Each row is a point on a landscape with many valleys, with its height.
A ball rolls from a point to the lowest of its 2 nearest points, and stops where none of them is lower. Distance is the straight distance between rows; heights are no part of it.
J314: [-17   9   6   5  -5   1  18   0  -9  16  12  12  -5   6  21   1  14 -58
   5 -15  -8]  (h 3.03)
J326: [-18 -21 -25 -10   3   2 -17  24  37  20  -7  -9 -19   6   4  10  -3 -24
  17  30  14]  (h 2.24)
J479: [ 15 -16 -24 -29  14 -24 -10  19 -28  26  21  16 -19  -8  -4   7  19   6
 -17 -11  -2]  (h 1.35)
J251: [-18 -12  11 -15   2 -14 -23 -10   0   8 -18   3  22 -13 -33  13  -3  28
  16  30   1]  (h 2.60)
J792: [ 48  -1 -24 -13  22   4 -28  -3  -8 -17   8 -29  12   6  -5 -33   5  13
 -28 -10   4]  (h 3.50)
J741: [ 15  17   9   7  -9   3  17 -38 -19  10   5  -5  12  16  12 -20  18 -42
   1   3  -8]  (h 7.36)
J56: [ -6  10  26  18 -17   3  31  -6  -5 -26   6  10  -6  -4  -2  12 -18  40
  -6  -8   8]  (h 4.31)
J860: [-13  25  32  10  -8  10  34   2 -26 -22   9  23   3 -18   9   8  -9  13
 -12 -38 -15]  (h 2.31)
J560: [ 44   8  -9   2   8   6   1 -13 -19   1   8  -7  -2  23  17 -21  17 -16
 -26 -24 -11]  (h 3.48)
J828: [-14  16 -15  15  -8  17   5  -7  29 -30  -3 -24   3 -17   6 -28 -17 -22
  25  20  19]  (h 3.71)
J330: [ 29   0 -20 -21  21  -2 -27 -14 -13  -8   8 -19  14 -11 -15 -23  14  19
 -13  16   6]  (h 3.74)
J362: [-15  10  29  19 -18  10  23 -11  19 -25 -10  -1   1   1  -3   8 -30  30
  12  13   9]  (h 3.90)
J680: [  2   9  -5  10  -8  12  -3 -10  24 -26 -10 -28  -1  -5   2 -18 -18  14
   8  25  24]  (h 4.19)
J449: [-20   2  15  27 -13  10  31  25  13   4  -6  19 -26   2  28  30 -17   5
  -4 -18   0]  (h 5.32)
J663: [  9   7  -3  15  -8  14   3 -15  21  -3 -19 -19  10  19  17 -15   1 -35
  13   7   0]  (h 7.21)
J25: [  5   6   1   3  -9 -23  25 -16 -26  38  40  14 -29  17  15  -2  28 -33
  -7   5   2]  (h 4.55)
J639: [ -5 -18 -12   6  -7  -8   5   3  32  22  11 -10 -39  14   5   1   1  -3
  -2  36  30]  (h 3.09)
J652: [  8  -3 -24   6  -7  -4  21  12   3  -5  27  -3 -42   8  17 -18  -4   2
  -9  -4  20]  (h 6.68)
J83: [  1 -24   3   3  10   4 -14   2  26  16 -25 -19   3  22  -8   5  -2  18
  -7  21   4]  (h 2.50)
J518: [-18  20  -1  33 -27   6  38  -9   2  -9  22   4 -21   9  19 -28   1 -32
  16 -25  13]  (h 3.96)
J586: [  2 -12 -11 -18   3 -12  -6   8 -17  28  11  13 -14  -1   3  10  19 -18
   1   2  -4]  (h 1.99)
J975: [ 10  21   2  30 -18  14  29 -20   1 -19   0  -7  -6  13  23 -33  -4 -16
   7 -22   1]  (h 4.39)
J594: [  1   4   3  10  10  22 -21   9  31 -21 -39 -17  35  15  -7   2 -14  -1
   7  -6 -17]  (h 4.48)
J201: [  6   5 -10  23 -19  10  11 -12  45  -2 -16 -17 -12  13  27 -22 -19 -22
  10   2   8]  (h 7.09)
J514: [-26  -5  24   6 -11  12   8   2  25  -8 -20   6  10  -3 -12  24 -23  18
  22  21   2]  (h 3.54)
J119: [-30 -32  -3 -11   3  -1 -11  18  38  27 -22  -3 -10  11  -9  25   1  -3
  13  37  11]  (h 1.70)
J926: [  4  -7 -12 -25   9  -6 -20  22 -15 -17   0   7   9 -28 -14   5  -7  30
  -5 -20  -8]  (h 4.71)
J513: [-17 -11 -22 -27  11 -19 -29  12 -12   1   2  19  17 -33 -18   1  -5 -13
  21  -6  -8]  (h 3.98)
J534: [ 13   0 -11  16  -7   9  10   6  25  -6   0 -12 -23  11  23 -11 -17   0
  -8 -10  16]  (h 6.91)
J80: [ 21   5  20  20   6  21  -3   6  15  -9 -26  -2   5  23   8  17 -16  31
 -26 -28 -14]  (h 4.82)
J710: [  2  -8 -16  -6  -3 -18  15 -15  -5  37  28   5 -35  13   4 -12  29 -29
   5  31  16]  (h 4.07)
J63: [ 20  18  23  25 -20  13  24 -30   5   1 -14  -1   7  32  24 -14   1 -10
  -5 -10  -6]  (h 4.18)
J207: [  0  -7   1 -19  -2 -25  -3 -23 -28  25  24  21   1 -10 -18  11  17   5
   1  21   4]  (h 3.22)
J819: [  8  19   1  12 -11  11  11 -32   1 -15  -3 -17  21  14  11 -33   4 -50
  16  -3  -6]  (h 7.29)
J120: [ -4 -11 -21 -13  -1 -15   0  14   7   2  20   1 -22 -14  -4   0  -1   9
   8  19  19]  (h 3.06)
J569: [ -2 -15 -14  -9  10  -7 -20 -16  16  22  -2 -24  -7   7 -12  -4  11  11
  -1  54  24]  (h 3.24)
J29: [ 40   1  -4  -5  19   9 -23   1 -10 -27  -5 -19  22   3 -13 -11   0  33
 -25 -18 -11]  (h 3.04)
J480: [-21  -8  -5 -20  14 -17 -37  14 -10  -7 -21  19  32 -23 -25  21  -7   1
  16 -13 -22]  (h 4.11)
J734: [ 38  20  12  20  -7   3  18 -30 -14   7   4  -3  -5  29  16 -19  14   3
 -22 -16  -5]  (h 3.89)
J70: [-13 -11 -18   5  -9 -14   7  16  24   3  30 -12 -51 -10   2 -12  -3   6
   2  30  40]  (h 1.91)
J942: [-10   7  30  23 -17   2  37   2  -5  22  -1  23 -23  15  18  26   1  -4
  -7  -7   3]  (h 5.67)
J868: [-42  10  29   6 -16   4  13   5   7 -13  -3  23  15 -22  -5  27 -23   3
  20   4 -10]  (h 3.19)
J583: [  0   5  -2  -6   6  18 -27   0  11 -30 -27 -18  38 -13 -17  -5  -9 -14
  22   9 -12]  (h 4.34)
J506: [ 40  21  -5   0  12  16   1  -9 -28 -20   1  -9  28   9   9 -22  13 -26
 -15 -36 -23]  (h 2.97)
J552: [  4 -10   5   0  12   4 -20  30  -3   0 -18   9   8   5  -8  20   0  29
 -14 -29 -20]  (h 4.44)
J288: [-15 -14 -30 -14   5  -5 -25  -1  24  16   6 -14  -8  -9 -10  -4   9 -13
  20  45  24]  (h 2.80)
J460: [  1  23  35   9  -7   6  25 -24 -43  -6   9  17  19  -1   1   8   6   9
 -17 -28 -23]  (h 1.83)
J605: [-16 -20   4  -4   7   4  -7  16  16  24 -27   2   4  16  -1  26   4  -1
   4   6  -8]  (h 2.13)
J299: [  0 -14 -29 -23  21  -8 -36  24  -1 -20   4  -5   6 -29 -21  -6 -10  37
   4   2   9]  (h 4.85)
J897: [  6   7  13  -1  -7 -11  24   3 -23  20  26  10 -23   5  11   9  16  -4
 -13  -6   2]  (h 4.14)
J374: [-26 -17  15 -14  10  -5 -17   6  13  18 -38  10  15  10 -27  22   3  18
  16  21 -12]  (h 2.39)
J712: [  1  -4  21  20  -3  15  13  17  14   8 -24  11 -11  13  20  34 -22  27
 -19 -18  -4]  (h 5.01)
J809: [  9  22   5   6   2  20   6  -9 -18 -27 -10  -9  36  -3  10 -20   0 -35
   2 -29 -25]  (h 2.58)
J559: [ -3  -9  10 -10   0 -10  -4 -20  -5   6   6  -3   3 -11 -22   8   4  29
   7  38  14]  (h 2.86)
J4: [ -7 -19  -3  -6  -5 -10  13  -4  16  43   3   0 -26  21   5   8  20 -20
  -1  42  17]  (h 3.65)
J170: [-12  -4  26   0   6   7  -5   8  -3   1 -25  14  20  -1 -13  33  -3  23
  -4 -13 -21]  (h 4.32)
J771: [-23  -2 -18 -29   5 -18  -5  26 -19 -16   8  25  10 -49 -10   0 -12  -7
  12 -23  -2]  (h 3.82)
J432: [ -1   6   3  16 -11   1  38  13  -4  -9  26  12 -37   4  17  -4  -4   6
  -6 -22  10]  (h 6.39)
J146: [-17   1  21 -11   9 -11 -25  -1 -17  -5 -23  25  38 -15 -30  25  -4  28
   6 -17 -30]  (h 4.21)
J182: [ -4   8  14  37 -23  -3  45  -1  -1  17  23  16 -40  23  22   0   5  -6
  -5 -12  13]  (h 6.03)
J111: [ -1 -16   2  -8  10  -4 -16   4  14   1  -6 -12  -2   0 -21  13 -10  44
  -7  25  15]  (h 2.89)
J363: [ 27  -4  -1 -11  11  -2  -9   5 -16  -2   4  -7   1   8  -4   2   6  23
 -20 -10  -4]  (h 2.63)
J180: [ -3  -3  -8   6  -2   3 -14 -19  29  -2  -4 -32 -10   3  -2 -12  -6  19
  -1  49  32]  (h 3.73)
J960: [-18  14  -9  16 -13   8  23  -1  -4 -10  12  -3  -3  -6  24 -18   2 -56
  18 -16   0]  (h 3.47)
J554: [ 36  -7 -11 -17  19 -15  -9   5 -38  17  18   5  -4   4  -1  -5  26   9
 -28 -18  -8]  (h 2.08)
J278: [ 17 -13 -19 -17  28  -1 -36  37  -1  -6  -7  -1   7  -8  -9   5   1  21
 -13 -32 -16]  (h 4.57)
J276: [ 10  19  18   0  -5  10   2 -13 -26  -6   1   8  28  -6   3   2   8 -18
 -10 -26 -25]  (h 2.27)
J220: [  0   1  -8 -13  12   6 -38   8  -7 -30 -16  -7  45 -24 -28  -6  -5   5
  10 -16 -24]  (h 4.23)
J908: [  3   3  -7 -15   1 -13   5  -1 -31  15  23  11  -6  -4  12 -10  22 -45
  -3 -14 -11]  (h 2.52)
J888: [ 19  10  10  14   0  19  -4  -7  13 -14 -21  -9  19  19   7  -2 -12   3
 -10 -15 -10]  (h 4.65)
J495: [-15  10  18  -7 -14 -17  20 -15 -29  14  26  24  -3  -9  -6  12   4  -1
   0   5   0]  (h 3.63)
J195: [ 15  -4  -9 -25  10 -21 -25 -22 -29  13   7  -2  14 -12 -21 -10  19   9
  -4  16  -1]  (h 3.49)
J993: [-31  15  24   6 -10  12  16  15 -10 -19  -3  21   9 -24   7  22 -16   0
   7 -27 -18]  (h 2.85)
J968: [ -2 -22 -19 -17  25  -4 -46  27  16  -1  -8 -20   0  -5 -21  -1  -4  28
  -1   6   0]  (h 5.00)
J79: [-12  -4 -16   0   6   5  -8  -6  23 -12   5 -18  -1 -11   1 -15  -3 -22
  24  36  18]  (h 3.25)
J856: [-16  -5 -17 -19   0 -17   5  19 -12   2  24  20 -12 -31   0   3  -1  -8
   8  -8   1]  (h 3.56)

Where does a ball stop that starts at each point below?
J362 => J460
J63 => J460
J652 => J70
J975 => J479
J299 => J70
J80 => J70
